Points, in no order, along strands that fork, close into loops and pass close to each other.
Points whose rows are less than 74.4 apart are linked; no others are. Some points are linked to none.
mozop: [-37 -30 -13   6  12   3 -21 -24  18  15 -17 -25 -12 -43  -8 -13 -37  14
  15   5 -10  -2]
Difa: [-10 -18 -36  -5  47  -6 -15  27   9  -9  45  36  12   4  20  17   5  -2
   6  -9  31  12]
pon: [  8 -22  26  13  21   7 -31   1 -14  -1  23   6  15 -42 -14  28 -16   8
 -38 -12   5  23]
ziz: [-10 -26 -24   0  -1 -13 -22  -6  20  -9 -19   2   8  10  12  39 -20   9
  35   0  20 -30]
tuge: [  5 -33  -1   5 -12   2   2  30   2  38 -28 -25 -18   7  -9   0  28 -21
  29  28  47   7]
guraf: [ 10   8  19  -6  -9  -2  28 -18 -17  12  14 -17  35   1 -18 -28 -32 -18
 -31 -32 -31  -9]
Vedus: [ 26 -37  23  50   0  24  -1 -27   1 -13 -27 -26   4 -20 -37 -16 -23 -10
  -8 -12   0  -6]
bage: [-38 -10 -14   4  47  21 -10   2 -17 -12  14  -8  -2 -11  10  21 -19  32
  31  19  18 -10]
bug: [ -1  15   6  10 -38  -1  -8 -23  20  24   0  -1 -45 -29   0 -27  -4  14
  -2  34 -10  26]
raseg: [-16 -31  -6 -13  17   4  -3 -21  -2   3  -3 -13  -8 -31 -10 -24  -3   4
  12   4  -2   0]
tavor: [ -3  -9 -27  17   8  -8 -28  41  21  -5  -5  33  18   1  28  -2  18   3
   6   5  -8  -2]
Pivom: [ 29 -18  37  -6 -16  -4  12   0 -35   1  20  -9  27  -7  -7   7  24 -18
 -21  -3  -5 -13]
Vozes: [ 11  41  19  -8 -23   4  28  10 -18  18  40  25   1  -1  -2  -3  21   1
 -33   9 -23  14]
bon: [-14  25   4 -21  -9 -25  -5  -9 -10 -11 -15 -43  10  14  29   1   5  -6
  30   8  -9 -26]
Mupu: [-32  -8 -14  22  17   8 -20  -2   7 -13  -3 -26 -18 -19  21  -5 -19  25
  50  28  25 -16]
dizab: [ -7  -7  30 -32  11  -8   3 -15 -16  36   7 -25   3 -17  -9  11 -17 -16
 -25 -14  -5  16]
Fazi: [  4  58  -5   8 -21 -11  17  10  16   1   2   1  -9  35  23 -21  -1 -15
 -12 -11 -11  24]
Momen: [  7  17  -9  -9 -33  -1  18 -14  12 -10  -8  11 -32  18   2  -5  21  16
  34  33   8 -23]
Tifu: [-16  -5 -29 -38  19 -12 -20  13  -5 -10  -9   9   7   7  14  -6  49 -17
   9  -4 -13   0]
ginib: [-15 -13   2 -15  13 -16 -20   0  11  28  37   1   3 -37  13  28 -22  12
   1  16  11   0]
Sov: [-15   7 -25 -24  18  -4   8   5  16  12  23  16 -19  -3  13 -26  15   7
  20  19  -2 -12]
Savu: [-31  19  -4   0  40   6 -12  -3 -20 -25  -7 -27  18   6  15  14 -24  19
  17  -7  -6 -15]
Gotod: [  1  15   7  19   0  14   8  -5  -7  -5  13  -3 -12 -27  -6 -61   5   9
 -12  12 -22  23]
nufi: [ -2 -32  -8 -11  -2 -18 -18   9   5  10 -29 -17  13  10   3  41   5 -10
  26   2  25 -18]
pomo: [-10  33  -5  -8  23  13  16  -6 -16 -48  33  19 -16   9  -2   1  11  21
  -3  -4  18   3]
gonu: [  4 -33 -12  21 -22  -3   7  37  24  51 -12  -6  -8  -5   4 -24   9 -13
  27  31  25  -1]
fepak: [  9  38  10  27 -29  11 -24 -12  15  -7 -32  -2 -26  -2 -17  23 -29  26
 -15   9 -16  11]
pugos: [  1   4   0  24 -29  -6 -33 -13  34   7 -30  -1 -18 -11   3  14 -26  14
   1  10  -7  11]
remad: [  4  -5   8   3   3 -11 -25 -12   9   1  35  11   8 -31   0  29 -39  15
 -19  -4  12   7]
fol: [ 34 -26  39  27 -19   4  18  -3 -27  10   4 -31  30  -4  -8  -7   4 -22
  -6  -4   3 -17]
ket: [ 24 -11  12 -19 -16 -23   6  12 -16   0  16   4  23  11   8  31  31 -14
  -1   3  13 -13]
lol: [ 27 -17  20  13 -24  -6  17 -10 -18   0 -24 -40  16  21  -6 -11  12 -31
  10  -9  11  -6]
nosa: [ -5  -4 -14 -12   6   7  11  12   7 -22 -28  30  11  28 -14   0  25 -27
 -28 -46 -19  19]
Kulem: [-34 -16 -15   1  13  -7 -13  -7  24  28 -32 -32 -12  -8   5   7 -32   2
  25   2  11   4]
neb: [-13 -23 -34 -32  45  18  16  16  -8 -11  21  41 -11  10 -16   0  35  -2
   6  -5  22  -1]
Boso: [  4  17  14  12 -12  21  16 -35  -8  -5  -8 -25 -10 -15 -34 -30 -34  24
  -7   6 -23 -15]
bif: [-10 -33 -43   2  31  -6 -32  38  16   1   6  28  16   0  19   9  16  -3
  20   6  22  -4]
mon: [-16   7   2 -19  25  14  30  -5 -21 -11 -13  -6  15  15 -19   0  -8   5
  -9 -24 -21 -13]
gilo: [ 32  21  20  48 -17   8 -14   0  -6 -30 -19 -17  18   6 -17   9 -15  -1
 -26 -20  -8  10]
Sonob: [ 16  11  10  35 -36  17  10 -13   4  20 -12  -2 -21 -14 -12 -51  -5   3
 -14  18 -19  28]
Sal: [ 10  34  22  10 -14  13  42  25 -20  12   9   9   1  19  -4  -3  28 -10
 -27  -1  -6  25]
zal: [ 20  31  17 -12 -44  -6   1 -12 -24  -5  30  20  10 -13  -2 -13  31  -4
 -37   4 -42  10]
tufi: [ 18 -39  33  16  24  22  -2  21 -28  -3  -9 -12  -4  -7 -16  29  25  -7
  -9   1  40  13]
Bunu: [-24  14  11 -15  -1   2  10 -12  -4  19  -2 -25  -8 -17   1   3 -18  29
  24  27 -17 -29]
lolar: [  6  54   4  17 -33 -13  -9 -13  18   1   2 -12 -12  14  19 -20 -32   5
  -3   3  -9  14]
zod: [ 27  22  36  35 -17   4 -20  -7 -17   0  -7 -41  19 -17 -19  15 -23  -2
 -27  -7 -15   5]
vik: [-22   1 -30 -18  52  13  12  20   8   0  42  51  -2  14  -1  25   5   6
 -11 -20  12  11]
boman: [-23  26 -12 -29  21 -12 -12  -1 -12 -24   0 -10   5  22  29  21   8   5
  26  -2   0 -21]
fige: [ -8 -33   9 -50 -12 -21  -4 -32   4  42  15  -8 -15 -26  -8  10  -6 -20
  -6   0   2   5]
gidag: [ -4  55   8  14   1   7  30  30  -6   0 -15 -14  -1  34  14  -6   5   1
  -6  -1  -6  15]
rop: [ -3  27   8  15  26  20   2   7 -23 -50  26  12   0   1 -12  30  -1  28
 -16  -6  21  11]
bomo: [-16  18 -10 -14  19   1  12  -1   6  16  21   9 -15 -17   8 -49   5   5
 -11   6 -24  22]
vosif: [ 10 -15  21  24  28  18 -20   4 -26 -29   4   0   7 -16 -17  42   4  13
 -18  -5  21  14]
tudo: [ 10  19   1  17  -3  -7  -4 -10   3 -42 -12  -6  25  27  -8  24 -23  -4
 -14 -38   3  -6]
rebe: [ 10  13  -7 -16 -32   3  24  -3  21   1   3  59  -6  18 -17  31   0  16
 -16  -1 -29 -22]
Vese: [-10  24 -18   7   0   0 -31  33  22  -7 -10  48  -8   0  28   3  23  17
  -1  14 -33   2]
zibu: [  5   8 -12 -22  -8  -5  46  15 -12  20  10  -3   9  29   5 -38  32 -19
  19  11  -2 -19]
nar: [  7 -17  31 -17   3   6  20 -26 -19  20  11 -16  16 -15 -32   4 -39  -7
 -32 -23 -15 -11]
zibag: [ -6 -15  -6  17  32  13 -20  24 -17 -24 -18  -4   8 -11   7  -1  32  10
  14   9   8   4]
gadat: [ 19 -13  -8  18 -20 -13  -8  31  14  15  10  27  26  -3  21 -15  20 -11
  -2  10 -11  -1]
Popem: [  0 -43  -7 -21   9   9  18 -17  -4   8  -7  -9 -26  -9 -22 -37  13 -15
  16   6  22   4]
pozo: [-12   8 -14 -35  13 -10 -25  -8 -13 -33  16  15  -4  -7  16   7  35   6
   4   4 -12  -4]
silag: [  9 -40   2   5  10   1 -21  31  -5   2 -19  25  33  -6  -3  34  19  -7
 -15 -13 -11  -4]
Bino: [ 13  -1  -8  20  -8  -5 -17 -11  17 -36  -8  16  13  15   4  37 -29  14
   6 -13  15 -15]
kaneb: [  6 -24  -1 -41   8 -12   7   0 -19  -7  -5  -6  13  23  -8  44  20 -15
  13 -10  26 -20]
Mik: [-13  -9 -38 -18  18  -8 -14  13  12 -15 -34  18  11  21   8 -15  28 -23
  -3 -26 -20  13]
Tas: [  9 -26  14  30  18  18  11 -20   0 -12 -14 -19  -9  -4 -30   2 -35   8
  -2 -12  29   7]
mot: [ -9  12  -1  15 -35 -13 -21 -16  33  10  -4  -9 -35 -23  19 -12 -22  18
  23  31   1   1]
tinet: [-19  32 -17  -3   9  -4 -20 -20  10 -41  20  14 -14   3  33 -34 -19  17
  27  -3  -7 -21]
vefa: [ 11  -9  -1  -8 -24 -11  27  -7 -20  12 -11 -28  17  20   8 -43  26 -34
  11   0  -3  -5]
bag: [  7  57  14  14 -24   3 -10   1   3  -9   0  -2 -10   5   1  11 -25  24
 -19   7 -16   5]
Babiz: [ 15  28   5 -10 -42  -3  22  -5   7   0  -1  23 -19  23   2  27  12  20
   8  27  -6 -21]
popok: [  3   3   2  -4  25  -4  24  29  -3  11  21   1   2  17   5  10   9 -12
  -7  -6  36  21]
Mup: [  3  31  18  -7  -8 -20   6 -19 -16 -16   7 -43  27  10  10  -5 -19  -3
   3 -10  -8 -18]
Tofod: [-21   2 -19 -25  41  15  -1  -8 -19 -37  24  18 -16  -5  -1   3  25  18
  10   6  15   4]
zudu: [ 16 -32   4  16   0  13   1  16   1  -6 -26  26  16   6 -19   7  11 -14
 -23 -24 -14   6]
Boda: [ -6  -3 -25 -28  -5 -15   6  13  32  40 -19  26  -4  26   6  23  -4  -6
   7  -3  -9 -10]
keveg: [ 12 -25  20  -3  -2   3  -1  23 -19  23 -11 -18 -15  -3  -5  18  36 -13
   7  22  36  12]
Bul: [  7  22  18  -1 -23 -22   9  -4 -15  24  12 -31  37   4  18 -18 -14 -22
 -15 -11 -28   2]
putus: [ -3   8 -20   0   6  -3  -5 -29   7 -45  19  12   4  -6   4 -32 -21  12
   6 -15  -5 -14]
Benes: [ 18 -31   4  39 -27  -4  -1  32  15  40   4   4  14 -22  12 -26   7  -7
   7  25   5   2]
nomim: [ -5  23 -21  -8   0   7   0   9  22 -18  10  59 -13  11   5  10   8  23
  -4   4 -21 -11]
nolo: [ 22 -47  23  39 -19  19 -13 -20  14  20 -47 -20 -20 -12 -25  -8  -9 -25
 -12  -7   5  20]
pudub: [  8 -22  22 -14  -9  30  55 -13 -18   6 -21   2 -10  30 -39  -9   4 -28
 -24 -36   2  -1]
menem: [ 23  -7  14  44 -23  15  -1   0   9   5 -28  -1 -17  -6 -13 -26   2  -9
 -18  -1   1  34]
dizur: [ -4 -14  -2 -47   4 -31   5 -17  10  39  46   5   2 -15   7  15 -14  -9
  -2  -2   6  -7]
gozur: [-12  -6 -27 -11   1 -15   6  -7  39  24 -23  -6 -12  18   9 -14 -25 -11
  20  -5   6   0]
zogo: [-27  28 -29 -26  17 -11  -9 -21  23 -10  17   3 -33  12  28 -26  -9   7
  32   1   5  -7]

A piece is two or more points that can be reached from each other along the links. Count, over all rows, the pieces, the separate loops (a circle has one, a figure eight two, a Y none), the forks (points with three links) and the tips (points with one).
pieces => 4
loops => 2
forks => 6
tips => 10

A tip is a point with one link. Name the tips that can be reached along the links from each point below, in the order of the rows.
ket => zod, zibu
boman => Mupu, Momen, silag
Vozes => zal, Tas, putus
gozur => Popem, Boda
